Each row is a point on a tangle of strands that fork, close into loops and nearly touch. The rows are in no order.
In the rows, zero is written as 128.
Points whose rows are less than 89.9 apart are linked; no others are. Some points are linked to none.
j_208: [109 138 125 137 136 129 116 133 119 153 133 134 108 122 113 124 153 141
 141  96 129 173 151 113 110 150 100 131 115 178 123 114 113 113 157 120
 116 142]
j_75: [106  96 180 114 126 145 155 148  88 114 125 133  88 112 137 150 110 109
 111 141 186 108  90 120 149  83 157 160 167  15 165 103 147 186 155 176
 125 138]
j_152: [140 129  96 144 128 126 141 130 142 120  64 193 145 109 171 146 142 109
 154  95 176 142  80 153 134 119 109 159 135  91 111 118 161 117 140 121
 103 162]
j_492: [108 143 143 136 108  92 111 103  97 153 203  61  98 115  61 101 140 111
  93 149 112 120 146 116 107 100 135 105 137 173 158 127 122 119 130 120
 136 106]
j_652: [142 172  93 127 102  83 116 135 165 130  93 127 149 137 155 101 104  93
 104  83 165 116  79 162 149  76 142 162 117 134 129 139 154 126  92 102
 149 165]
j_881: [128 112 130 116 145 111 130 125 127 147 196  66 127 118 105 137 155 145
 133 186  64  83 190 107 116 146 159  84 141 145 145 149 110 124 128 137
 172  55]
j_973: [119 161 127 107 116 108 140 119 122 128 122 126 123 148 145 127 120 129
 121  93 112  90  85 141 148 106 128 117 135 134 127 145 150 118 128 105
 136 128]
j_493: [181 122  83  91 146 167 135  70 144 158 100 100 171 132 105  99 121 197
 163 158  97 141 159 110  88 205 154  97 101 193 111 166  66 114 111 131
 114 116]
j_987: [ 83  73 162 142 130 164 129 159 118 111 123 163  83  99 133 145 139 133
 107 126 184 144 145  91 129 132 113 170 143  59 136  68 131 171 177 178
 124 135]
j_387: [168 119  67 136 118 130 151 108 166 115  35 184 166 151 178 156 119 127
 150  98 167 112  70 167 135 128 102 157 120 102 100 145 163 100 129 124
  85 164]
j_726: [ 91 125 150 164 135  99 102 137 107 154 189  96  87 118  56 112 128 121
  94 110 130 155 165 118 111 102 112 124 134 162 148  84 118 111 172 120
 125 113]
j_993: [157 135 143 122 134 109 143  88 142 131 193  57 122 114 106 118 132 133
 130 205  45  65 146 116 109 122 169  58 120 149 131 174 124 148  86 127
 163  64]
j_73: [ 83 116 153 136 143 115 105 140  98 148 214  64 103 123  75 138 143 130
 109 168  90  99 200 107 109 120 138 106 149 135 167 114 121 112 169 149
 149  83]
j_711: [ 71  87 144 136 149 175 103 166 112 132 130 140 113 126 136 151 156 163
 135 133 144 162 194  80 115 183  94 144 130 130 128  87 114 123 175 171
 124 144]
j_207: [152 167  85 159 114 106 104 152 169 128  94 170 153 111 153 107 125  91
 127  89 185 187 117 154 120  94 117 188  99 142 116 118 138 136  95  97
 140 165]
j_398: [175 144  94 101 101 120 150  81 168  99  79 150 154 206 152 119  86 141
 123 106  81  71  90 152 144 145 139 125  94 158 120 169 125  90 106 103
 111 133]
j_8: [123 168 139 150 132  93 107 156 120 144 140 123 133 101 106  96 109  88
  81  99 166 143  84 166 148  47 136 152 129 127 151 113 154 149 120 103
 153 158]
j_83: [140 140 110 175 153 142 112 139 132 137 100 203 151  97 150 137 140 106
 147 100 181 211 120 137 108 127  85 173 108 142  97 106 146 131 128 104
 108 166]
j_702: [141 170  92 137 104  80 106 156 162 133  88 138 159 117 153 100 101  79
 105  95 183 128  81 170 143  54 146 168 123 115 139 130 151 139  94 102
 160 170]
j_467: [127 157 110 135 124 110 125 132 139 139 111 148 122 122 138 114 139 120
 122  72 149 151 105 139 132 110 112 150 119 151 120 119 141 121 132 103
 127 153]
j_248: [156 114 115 117  83  92 134  68 117 161 179  41 117  98  74  86 150 109
  96 182  89 111 156  92  84 147 149  97 142 177 144 122 106 124  88 133
 147  75]
j_312: [ 82  98 190 129 138 145 130 161  86 122 150 130  93 108 117 137 123 124
  95 121 156 117 121 124 141  88 122 149 159  54 144  82 148 157 174 168
 138 135]
j_366: [143 121 139  95 111 126 162 124 128  98  89 131 132 178 175 171 100 130
 140 115 118  58  67 155 169 112 126 106 145  64 127 143 170 133 126 128
 121 119]
j_216: [113  81 162  86 120 155 171 151 141  69 136 117 130 180 187 163 128 156
 132 157  99  62 148 109 172 143 143  94 150  62 136 161 135 142  97 132
 139 102]
j_596: [117 143 127 143 134 115 124 143 128 135 110 163 122 105 137 124 142 111
 124  79 155 152  96 143 135  97 111 151 132 120 123 101 148 128 148 108
 129 149]
j_829: [108 113 148 136 132 130 134 145 114 120 104 177 112  97 139 138 142 104
 132 101 173 140  88 138 142  98 126 154 156  62 129  83 154 144 165 141
 119 146]
j_323: [157 164  69 128  94  90 117 128 187 123  74 135 155 150 166 102 105 104
 118  79 167 127  93 161 139  99 133 178 103 141 108 147 143 113  83 105
 134 171]
j_15: [102 159 170 150 122  99 110 113  82 150 207  54  98 118  62 108 127 110
  81 151 117 111 131 138 118  76 128 109 130 159 164 138 140 130 136 123
 132 121]
j_674: [164 121  77 123 119 149 155 106 154 110  44 174 163 168 177 159 113 151
 148 101 139 104  77 160 132 151 100 146 113 115  99 150 158  95 133 126
  82 161]
j_864: [154 153  84 104 119 147 138  94 149 130  86 140 149 160 141 111 117 166
 143 102 110 137 119 133 116 175 119 130 101 185 105 171 109  97 114 112
  99 153]
j_514: [108 119 132 170 147 131  97 133 123 170 148 120 108 123  72 127 138 130
 144 118 143 209 192  99  86 163  92 132 119 197 128  86  98 115 161 121
  99 136]
j_815: [ 99 122 166 159 150 116 115 153 108 135 139 157 110  91  98 116 126 102
  98  94 156 157 109 148 139  70 115 148 145  99 132  74 146 143 169 122
 136 139]
j_305: [142 150  97 169 126 111 107 154 161 123  91 200 156  91 151 116 132  82
 130  97 191 183 100 160 121  82 116 177 119 119 131 104 143 137 115  91
 135 158]
j_862: [147 117  94 109 115 154 154 120 141 104  61 165 144 166 179 164 124 161
 153  97 129  97  86 150 141 158 110 132 124 102 103 143 150 106 138 132
  90 145]
j_843: [109  83 131 126 118 172 150 147 120 105  97 170  94 106 173 170 149 150
 142 128 198 140 126  90 135 164 124 169 128  58 124  98 137 163 154 177
  95 151]
j_62: [118 122 139 197 162 139  95 140 123 145 128 186 131 101 105 135 134 113
 129 101 171 235 150 132  99 120  80 174 107 162  97  78 127 144 145 107
 111 136]
j_87: [161 143  85 100  91 137 129  73 150 148 111  90 139 133  99  81 133 136
 139 123 131 181 146 108 102 191 135 128 110 200 107 160  81 108  85 121
 108 144]
j_342: [136 113 113 170 142 144 130 134 127 111  83 228 141  84 158 157 144  93
 165 129 201 188  93 135 122 133 107 175 139  77 101  98 151 132 143 138
  85 162]
j_669: [131 139 109 172 127 116 105 155 159 116  91 218 162  80 146 124 131  69
 131 112 200 182  94 168 124  72 124 167 142  91 143  95 144 139 128  95
 129 153]
j_488: [148 114 140  89 113 135 164 124 138  76 104 136 137 198 176 168  96 143
 139 127  84  50  92 150 170 129 132  88 135  79 126 153 153 122 115 120
 124 112]
j_582: [126  97 165 101 157 137 163 147 153  72 162 100 148 162 167 145 123 147
 133 186  43  49 156 118 165 134 156  61 139  78 126 180 125 134  80 123
 158  97]
j_939: [114 123 110 119 170 187 113 128 106 142 111 153 149 131 155 153 135 185
 174 130 145 181 159 100  96 187  88 118 115 156  83 128 136 110 142 141
  93 183]
j_575: [ 95 124 136 107 129 126 125 137 108 139 165 109 110 134 124 136 154 152
 133 128  89 106 162 110 130 141 131 103 138 144 139 135 112 109 155 132
 149  98]
j_876: [190 149 102  94 101 115 152  70 168  87 103 141 151 205 139 105  76 131
 120 128  58  58 103 142 147 143 164 108  86 161 126 175 113  94  89 104
 123 116]
j_267: [135 161 100 142 118 114 120 131 147 142 113 146 126 121 133 109 143 116
 130  76 158 178 119 133 125 125 106 163 104 169 114 125 131 122 119 102
 123 159]
j_38: [174 146 129 100 128 111 157  91 153  87 140 123 138 175 139 121  86 133
 129 158  36  46 110 134 147 126 162  67 105 139 128 180 123 118  89 103
 138  99]
j_49: [102 105 162 156 140 126 119 151 121 108 109 202 120  74 106 122 118  74
 119 127 191 170  83 157 142  68 141 157 179  40 147  78 142 157 164 137
 112 143]
j_508: [119 146 109 116 121 124 125 117 125 149 128 123 116 130 118 115 150 149
 142 100 114 153 143 111 115 159 114 119 117 184 124 136 106 106 141 117
 120 130]
j_367: [165  94 115 104 165 134 141 130 152 148 156  84 152 128 128 129 154 175
 148 180  63  90 196 109 133 188 169  87 126 156 120 154  83 116 119 141
 170  48]
j_372: [ 74  99 160 130 134 149 120 161 103 126 145 140  94 120 126 143 149 144
 118 108 139 135 156 104 133 132 104 144 141  98 133  80 130 134 181 159
 136 131]
j_809: [170 145  64 123 102 119 138  97 186 115  51 155 169 184 170 118  96 131
 123  89 136 107  85 164 134 130 115 167  92 153 100 166 143  92  99 110
 103 172]
j_855: [132 101 110  99 114 170 158 131 133  92  76 154 136 172 185 169 132 177
 154 113 124  91 112 135 149 173 117 125 129  93 108 141 139 114 135 140
  95 132]
j_765: [129 159 170 110 131 118 148 122 115 100 145  96 130 169 153 151  96 124
 128 157  60  49  86 148 154 101 131  73 134 108 137 185 156 138  96 114
 140 117]
j_433: [ 98 131 155 113 128 127 138 145 100 126 131 134 109 129 147 143 139 132
 124  99 131 102 103 132 149 107 121 130 152  90 132 111 154 134 157 133
 138 132]
j_235: [133 151 137 117  99  98 132  80 111 141 192  56 111 119  86 103 137 114
 109 171  82  89 130 110 110 112 156  85 129 169 142 164 125 132  97 120
 149  87]
j_650: [102  91 117 123 159 136 110 156 123 156 170  74 131 122 103 142 163 151
 141 170  91 115 228  91 118 182 150 118 146 153 160 117  92 105 160 156
 163  72]
j_380: [132 140 186 110 130 126 161 145  91 111 118  96 125 165 166 178  95 105
 127 156 111  60  58 160 165  85 123 105 158  53 144 165 174 159 108 145
 128 129]
j_664: [126 188 128 127  93  85 111 123 127 140 158  70 123 137 109  94 107  92
  84 114 145 112  83 152 154  71 154 143 117 156 139 154 149 134  75 115
 149 152]
j_187: [133 101 117 108 109 125 164 121 123  98  70 156 108 129 169 178 122 111
 162 124 190 104  71 131 164 105 163 153 158  18 142 123 156 158 149 167
 101 136]
j_705: [126 148 133 104 117 106 137 102 119 135 177  87 115 133 113 118 134 136
 125 149  71  83 136 115 126 126 154  81 128 162 136 165 117 122 117 116
 150  83]
j_565: [154 160 101 171 123 131  96 135 149 143 124 156 144 114 123 118 128 102
 134  96 185 238 148 132 104 127  97 188  79 177 102 112 123 144  94  98
 122 159]
j_145: [114 120 145 158 137 118 113 151 129 115 100 202 143  78 118 122 122  68
 122 121 194 165  72 171 143  60 142 150 173  56 152  87 145 147 150 118
 121 152]
j_43: [130 102 115 141 145 177 140 139 108 112  84 191 131 107 178 173 142 145
 165 128 189 168 115 107 119 173  97 159 125  87  84 109 153 135 146 164
  78 176]
j_806: [113 106 111 113 161 200 124 137 105 123 102 159 147 131 175 166 136 189
 168 135 159 162 150  99 105 193  91 127 121 127  82 126 145 120 141 156
  89 186]
j_271: [ 93 102 123 134 154 145  97 152 114 160 148 103 116 123  95 139 153 153
 148 142 111 156 208  91 101 185 118 119 132 171 146 104  90 104 178 150
 130 113]
j_237: [127 186 134 120  83  90 114  99 122 133 171  54 119 141 100  88 112  89
  89 135 125 106  88 142 148  86 162 128 120 166 138 171 145 132  59 123
 143 138]
j_67: [115 157 164 160 149 103 111 164  98 147 136 133 138  86  99 103 106  80
  73 116 164 139  73 180 152  36 134 147 145  97 162 113 154 151 135 115
 144 154]
j_82: [115 134 113 105 126 133 127 123 120 147 134 119 118 134 123 124 152 160
 146 117  95 127 154 108 118 165 127 106 125 172 129 146 100 106 147 125
 131 111]
j_687: [146 119 160  98 119 125 168 131 115  96  94 111 127 182 173 184  88 112
 140 139 124  55  56 157 177  97 132 103 154  37 138 151 173 150 114 144
 124 123]
j_766: [ 86 107 146 177 153 129  94 153 117 159 153 127  96 124  70 130 135 132
 129 117 133 190 194 103  97 153  90 137 127 174 131  72 104 113 184 136
 111 123]
j_266: [ 99 105 128 143 137 108 105 139 110 165 197  69 106 117  62 128 146 128
 118 163  95 115 209 100  94 151 138 111 151 159 169  97 101 102 171 143
 138  78]
j_458: [159 119  65 145 118 114 144 117 168 116  39 194 170 123 179 150 128 102
 156 105 190 129  71 168 133 109 109 162 131  87 113 137 161 105 129 121
  95 164]
j_57: [ 93  98 193 120 134 150 142 158  81 119 144 126  91 111 131 146 117 115
  98 135 169 105 104 122 148  82 135 154 164  32 157  98 152 174 161 173
 135 136]
j_456: [168 172  74 160 101 110  90 159 175 126  99 170 159 114 159 107 114  87
 139 100 193 207 134 152 110 103 118 205  81 145 104 123 127 140  75 105
 143 167]
j_853: [121 132 116 131 101  98 117 107 121 158 167  84  98 116  69  97 149 115
 114 118 129 162 161 100 102 145 123 119 126 192 148 114  95 109 131 112
 126 117]
j_579: [118  99 147 112 115 132 158 133 109 104  94 151  96 116 154 166 119 107
 143 132 194 113  79 119 155  96 168 161 163  14 156 109 148 177 153 171
 113 140]
j_190: [144 160  86 147 104  86  95 168 174 122  75 172 177 102 160 103 101  66
 118 120 204 142  87 177 131  44 143 163 130  97 156 121 145 141 101  99
 158 171]
j_670: [ 87 104 152 154 150 147 112 158 112 134 127 162 102 110 120 140 151 136
 129 102 146 172 152 111 120 141  90 151 129 122 112  73 128 130 181 151
 121 142]
j_573: [127 188 149 126  92  96 124  85 113 128 172  51 120 142 103  96 109  93
  98 160 100  87  83 144 144  87 157 109 121 166 140 190 147 140  61 120
 140 123]
j_932: [ 88 147 179 149 141 106 107 132  80 150 202  76  99 117  72 120 123 118
  85 134 115 114 138 136 127  76 120 117 138 138 157 119 142 125 162 129
 134 123]
j_379: [107 111 148 195 161 138 101 150 126 131 121 202 126  90 107 132 139 106
 126 102 170 219 139 139 113 106  89 171 124 129 102  69 131 145 158 118
 116 130]
j_282: [156 148 132 104 121 109 147  86 139 119 173  89 126 134 119 112 118 136
 127 172  48  65 128 117 127 132 166  65 114 156 128 178 116 132  91 115
 152  73]
j_394: [128 179 162 121 116 105 135  91 112 122 174  70 120 143 114 117 108 110
 117 172  65  69  94 138 137  94 148  82 122 157 142 195 143 144  82 116
 142 109]
j_693: [152 126 117  91 124 140 154 113 142  96 113 144 144 179 158 138 110 164
 141 126  61  65 121 137 150 157 141  89 115 134 122 165 113 105 118 110
 126 100]
j_839: [ 65  78 171 151 140 156 115 167 113 121 144 147  87 116 113 138 133 137
  94 119 159 144 167  91 129 126  97 159 145  79 135  60 131 150 188 175
 134 127]
j_402: [120 136 107 121 157 160 107 108 117 166 120 122 139 124 113 130 140 169
 173 132 135 197 177  95  84 188 101 109 112 196 109 135 102 108 143 122
 100 161]
j_547: [174 100 107 119 123 106 141  96 135 183 169  47 127  99  90 112 156 143
 120 192  79 100 184  96  90 178 154  90 138 176 142 122  94 124 114 138
 158  44]
j_58: [157 145 109 155  62 104  82 139 151 128 166  90 111 121  67  96 127  79
 106  97 186 233 163 133 111 130 115 171 103 171 120  80  96 137  67 116
 139 143]
j_659: [108 100 128 111 152 127 124 144 124 142 180  81 131 126 114 138 163 152
 138 172  74  94 207  98 126 160 153  99 144 142 148 141 104 113 141 147
 171  66]
j_738: [112 121 124 121 131 149 137 142 117 126  97 164 118 123 164 149 151 148
 150  92 144 136 115 127 134 149 103 139 130 110 110 111 144 120 155 137
 111 146]
j_522: [102 169 201 131 139 124 134 139  74 124 175  73 112 139 130 147 123 117
 116 169  76  70 102 156 142  83 117 101 145 110 152 181 155 153 115 138
 143 125]
j_653: [141 120 136 121 147 109 134 114 137 143 200  56 126 112 105 133 150 142
 133 202  54  71 181 113 112 137 163  68 134 144 137 158 117 136 110 133
 172  53]
j_660: [104 111 130 107 121 157 138 146 114 117 107 151 116 136 169 155 153 163
 147 102 131 115 130 119 140 160 111 131 135 104 117 120 137 121 154 145
 118 135]
j_275: [125 181 132 138 112  87 111 141 120 144 147  93 128 121 109  96 109  91
  81 102 156 125  78 160 154  56 145 150 120 144 146 137 153 142  97 107
 152 159]
j_93: [105 118 132 157 121  97 105 125 116 164 181  91  91 119  54 108 139 118
 105 119 131 168 180 103  94 134 112 121 134 185 153  88  99 106 159 117
 116 112]
j_487: [179 134  92  94 127 152 147  83 149 123 100 133 159 165 131 104 110 178
 147 133  73 102 133 127 117 187 156 103  96 180 114 177  80 101 111 117
 113 110]
j_290: [ 96 121 141 151 149 137 113 150 115 145 132 154 107 114 118 135 154 136
 136  94 140 178 153 114 115 142  91 143 122 151 115  87 125 120 173 132
 119 144]
j_920: [107  89 128 127 133 189 133 150 114 112  98 166 116 116 177 168 153 165
 150 129 182 154 141  91 126 186 100 156 121  90 105 101 140 145 154 173
  93 165]
j_657: [116 159 122 116 118 106 133 123 123 137 129 128 115 135 133 117 134 129
 118  85 121 115 101 135 141 111 124 129 130 148 129 134 142 116 132 105
 134 135]
j_903: [122 133 121 164 128 112 105 155 152 114  93 213 159  78 132 122 122  63
 128 122 201 171  79 176 136  57 135 153 160  70 157  92 144 143 133 103
 127 154]
j_598: [133 132 103 133 127 135 142 131 133 123  74 177 135 122 170 146 142 130
 151  88 158 132  87 143 134 137 103 151 131 108 108 119 156 117 144 125
 102 155]
j_147: [ 74  98 140 153 157 153  92 164 111 150 144 126 110 127 101 144 146 151
 136 130 128 171 205  88 103 176  95 135 131 155 133  81 106 113 186 158
 121 132]
j_813: [105 106 148 160 144 135 122 148 121 119 109 199 113  85 128 134 147 102
 134 102 174 175 105 135 129 108 108 166 143  79 116  70 143 143 166 139
 114 145]
j_364: [ 83  89 139 124 140 184 118 163 110 123 113 151 116 124 161 157 160 170
 141 128 156 149 173  85 123 184  96 146 126 112 120  97 124 133 161 170
 115 152]
j_212: [170 154  58 131  94 100 122 124 196 120  57 144 167 161 173 106 100 113
 124  86 165 132  99 165 132 112 124 184  92 147  97 155 140 105  82 110
 119 179]
j_804: [128 173 166 115 128 112 142 109 117 107 162  84 125 153 132 134 100 121
 125 172  51  55  97 142 143  98 143  72 126 134 138 195 147 143  91 111
 145 110]
j_484: [183 114  87  91 102 141 134  57 138 171  98  63 156 107  80  75 135 148
 141 161 122 175 166  90  79 212 138 109 122 196 111 136  68 117  85 136
 119 123]
j_91: [134 169 118 155 118  89  92 169 144 133 133 135 140  95 107  87 103  75
  86 100 184 165  99 167 140  43 145 168 119 127 148 103 141 156 105 103
 165 159]
j_384: [174 174  80 159 114 133  94 146 160 139 108 160 164 118 151 119 113  96
 145 105 197 230 145 141 103 124 105 204  73 162  87 134 128 137  70 104
 128 177]
j_260: [172 145  79 108  99 123 143  85 178 105  61 150 161 200 158 114  91 142
 125  97 106  93  90 159 140 144 127 148  90 163 110 172 128  89 105 106
 102 151]
j_444: [120 135 106 121 156 165 115 119 117 154 111 138 137 129 135 136 142 175
 170 119 131 181 161 106  94 183  96 117 113 180 102 137 115 106 145 126
 102 165]
j_491: [162  92 127  98 161 152 157 133 156 100 131 128 164 161 157 129 133 182
 149 165  47  70 176 123 154 181 167  82 118 128 113 164  87 112 107 126
 148  76]
j_777: [162 131 105  95 122 125 144  95 141 138 140 104 133 139 120 105 133 160
 141 147  66  93 147 112 121 173 159  85 115 176 122 169  85 113 114 120
 141  73]
j_270: [144 159 105 158 120 121 106 130 147 145 126 143 125 117 115 111 138 110
 129  85 173 224 141 127 112 131  99 171  89 185 110 115 119 134 105  99
 120 159]
j_59: [122 136 120 124  90  91 119  94 113 156 187  63 101 114  65  90 146 109
  97 139 118 134 150 103 105 125 138 108 134 184 152 123 107 114 118 118
 136 105]
j_710: [113 137 143 162 145 108 109 151 126 136 132 166 121  94 106 110 132  97
 106  85 165 171 105 151 133  72 115 154 133 120 134  83 143 142 149 104
 139 146]
j_907: [ 96  92 158 182 153 145 111 152 119 117 115 205 113  84 114 135 140 107
 128 113 175 197 128 127 118 114  95 174 141  90 100  61 135 152 173 146
 111 132]
j_921: [ 80 114 145 115 131 142 124 156 104 131 151 126 104 134 132 144 156 153
 130 114 112 121 162 108 132 147 114 123 138 123 135 110 122 115 168 148
 141 122]
j_970: [ 87 132 171 157 145 105 106 140  91 150 189  96  93 114  66 114 121 122
  85 112 126 137 145 133 128  77 113 125 141 135 147  94 136 121 171 130
 130 123]
j_983: [155 132 126  90 116 127 158 110 145  84 104 142 143 194 164 148  95 147
 135 124  65  50  96 150 159 134 136  86 121 113 123 163 137 109 112 107
 125 108]
j_478: [197 122  90  93 143 168 147  74 151 134  97 124 174 156 118 101 110 195
 156 151  73 109 144 125 107 201 164 100  91 185 112 172  64 111 106 122
 115 108]
j_100: [109  83 166  87 137 152 167 153 146  71 152 108 142 171 178 152 133 154
 127 171  78  60 164 106 170 144 151  85 150  69 134 167 129 136  89 128
 153  97]
j_501: [110 106 144 127 123 131 145 139 114 110  96 172 106  99 148 148 134 107
 141 112 185 129  82 131 148 100 141 157 163  39 139  90 152 154 161 154
 113 146]
j_759: [124 155 149 101 121 114 147 120 114 113 130 115 126 163 153 142 105 130
 125 122  86  64  85 144 155 103 130  94 137 117 131 161 156 126 115 110
 138 117]
j_406: [ 88 113 177 148 148 125 118 158  96 132 149 145 101 102 103 125 127 114
  99 102 147 142 118 137 138  80 113 144 153  84 133  76 147 141 176 143
 135 137]
j_733: [161 144 100  93 113 127 147  85 146 125 121 120 135 153 128 101 119 156
 135 126  72  97 128 120 127 169 153  98 107 179 118 172  94 106 109 112
 127  97]
j_688: [115 101 128  92 114 163 154 143 125  96 100 144 122 158 183 163 142 169
 145 112 120  91 126 121 153 165 123 121 137  91 117 137 133 122 138 141
 116 119]
j_803: [114 128 122 150 155 146  97 118 118 172 133 120 123 122  91 132 143 147
 161 128 142 212 187  92  79 177  94 123 113 202 118 107 102 113 151 122
 100 154]
j_335: [159 138 147 107 144 118 152 113 147  83 157 109 139 161 143 135  96 137
 135 176  26  41 120 134 151 125 159  49 113 118 128 184 127 129  84 107
 146  98]
j_180: [173 124  87  94  88 142 128  60 142 157 102  65 153 115  79  72 135 128
 139 145 133 193 162  97  87 208 132 119 122 193 105 142  69 112  67 131
 112 142]
j_709: [150 135 130 117  84  97 132  60 115 147 188  38 116 106  78  87 142 107
 100 194  77  97 135 103  98 124 158  86 134 173 141 149 122 136  72 132
 151  77]
j_346: [180 155 113  94 105 108 153  71 158  93 127 123 140 184 132 101  82 125
 121 143  52  56 104 132 145 134 168  91  95 158 125 179 118 105  83 104
 132 103]
j_269: [163 112 108 104 139 126 142 105 141 155 151  86 136 122 115 118 143 167
 143 169  68  95 173 108 116 179 161  82 121 170 126 156  81 118 119 132
 155  56]
j_370: [173  92 120 104 172 146 153 129 160 123 139 109 165 145 144 126 140 185
 152 174  51  83 185 120 146 186 174  84 116 146 112 162  78 116 107 132
 159  63]
j_254: [182 117  84  90 136 159 131  65 139 173 103  80 161 115  93  94 127 184
 163 165 110 156 166  98  79 209 147 100 110 197 112 151  66 120 107 131
 116 118]
j_436: [114 129 177 151 154 118 121 162  91 137 120 156 136  81 102 112 105  70
  88 130 171 139  63 180 151  45 137 146 170  57 163 104 152 154 151 132
 129 151]
j_607: [127 129 170 111 155 128 147 138 135  86 174  91 134 151 150 145 116 139
 138 190  33  49 137 130 150 118 150  53 135  98 131 191 135 141  87 122
 156 103]
j_373: [ 99 104 183 150 151 133 125 157  89 121 125 165 115  81  99 116 107  84
  96 131 178 147  78 158 147  57 139 149 180  37 152  89 148 160 168 152
 121 143]
j_347: [148 115 128  91 137 140 156 128 142  94 135 131 147 169 158 139 121 167
 145 144  49  61 147 128 150 161 155  76 123 124 120 168 105 112 112 115
 141  84]
j_60: [142 168 119 165 114  93  76 182 146 128 147 136 137  93  89  82  88  70
  83 110 188 181 112 169 133  37 146 172 111 127 149  95 131 168  99 108
 170 150]
j_858: [139 111 106 157 149 159 138 135 118 116  80 210 141  95 169 164 143 116
 170 126 196 178 100 123 118 153 100 166 131  84  87 108 158 128 142 146
  79 172]
j_767: [ 93  96 118 126 154 144 103 156 115 159 157  92 123 125 102 139 160 155
 145 153 102 133 218  90 109 187 135 118 141 162 155 113  89 101 169 153
 147  96]
j_801: [124 150 192 116 134 130 156 143  97 100 137  87 124 168 163 170  97 114
 128 170  76  51  73 160 161  95 114  84 148  71 142 183 164 155  95 131
 134 128]
j_798: [118 132 137 182 164 143  99 137 120 153 128 169 130 111 111 139 139 123
 144 105 165 232 155 119  95 142  78 158 103 176  95  89 127 134 145 113
 105 152]
j_121: [169 107 104 110  95 101 139  77 125 176 159  50 123  97  85  90 152 125
 110 179  87 119 168  88  85 174 150  97 139 182 139 122  89 120 101 137
 148  62]
j_577: [ 79 134 173 138 141 115 107 137  81 142 210  69 100 126  81 134 136 128
 101 155  94  96 171 122 121  96 126 106 146 129 160 127 134 122 163 145
 147 103]
j_172: [115  97 144  85 110 156 164 145 127  85 115 131 124 171 185 167 130 160
 139 127 114  72 126 121 165 151 133 111 146  72 130 141 140 136 123 140
 129 108]
j_90: [ 96  73 146 138 124 172 140 148 128 107 109 172  85 100 155 163 148 140
 122 134 204 144 138  79 130 152 124 178 130  54 137  84 127 179 165 180
 103 144]

A fork is a point with three links, a tip a point with one. Leave the first point through the second and follow the links. Name the first fork or tip that comes.
j_346; j_38 => j_688
j_653; j_993 => j_547
j_487; j_478 => j_87
j_305; j_669 => j_8
j_402; j_803 => j_147
j_82; j_508 => j_372
j_514; j_803 => j_806
j_726; j_93 => j_932

How many points has the smallest loop of links through each point below? Write - if it is on no loop.
j_152 => 10
j_15 => 8
j_208 => 8
j_876 => -

A piece is all that can be reached along the links. How many separate loops has the piece of each point below (a circle has one, a figure eight two, a Y none), and how many tips (points with one link)?
j_49 => loops 1, tips 4
j_547 => loops 1, tips 3
j_323 => loops 1, tips 1
j_492 => loops 1, tips 1
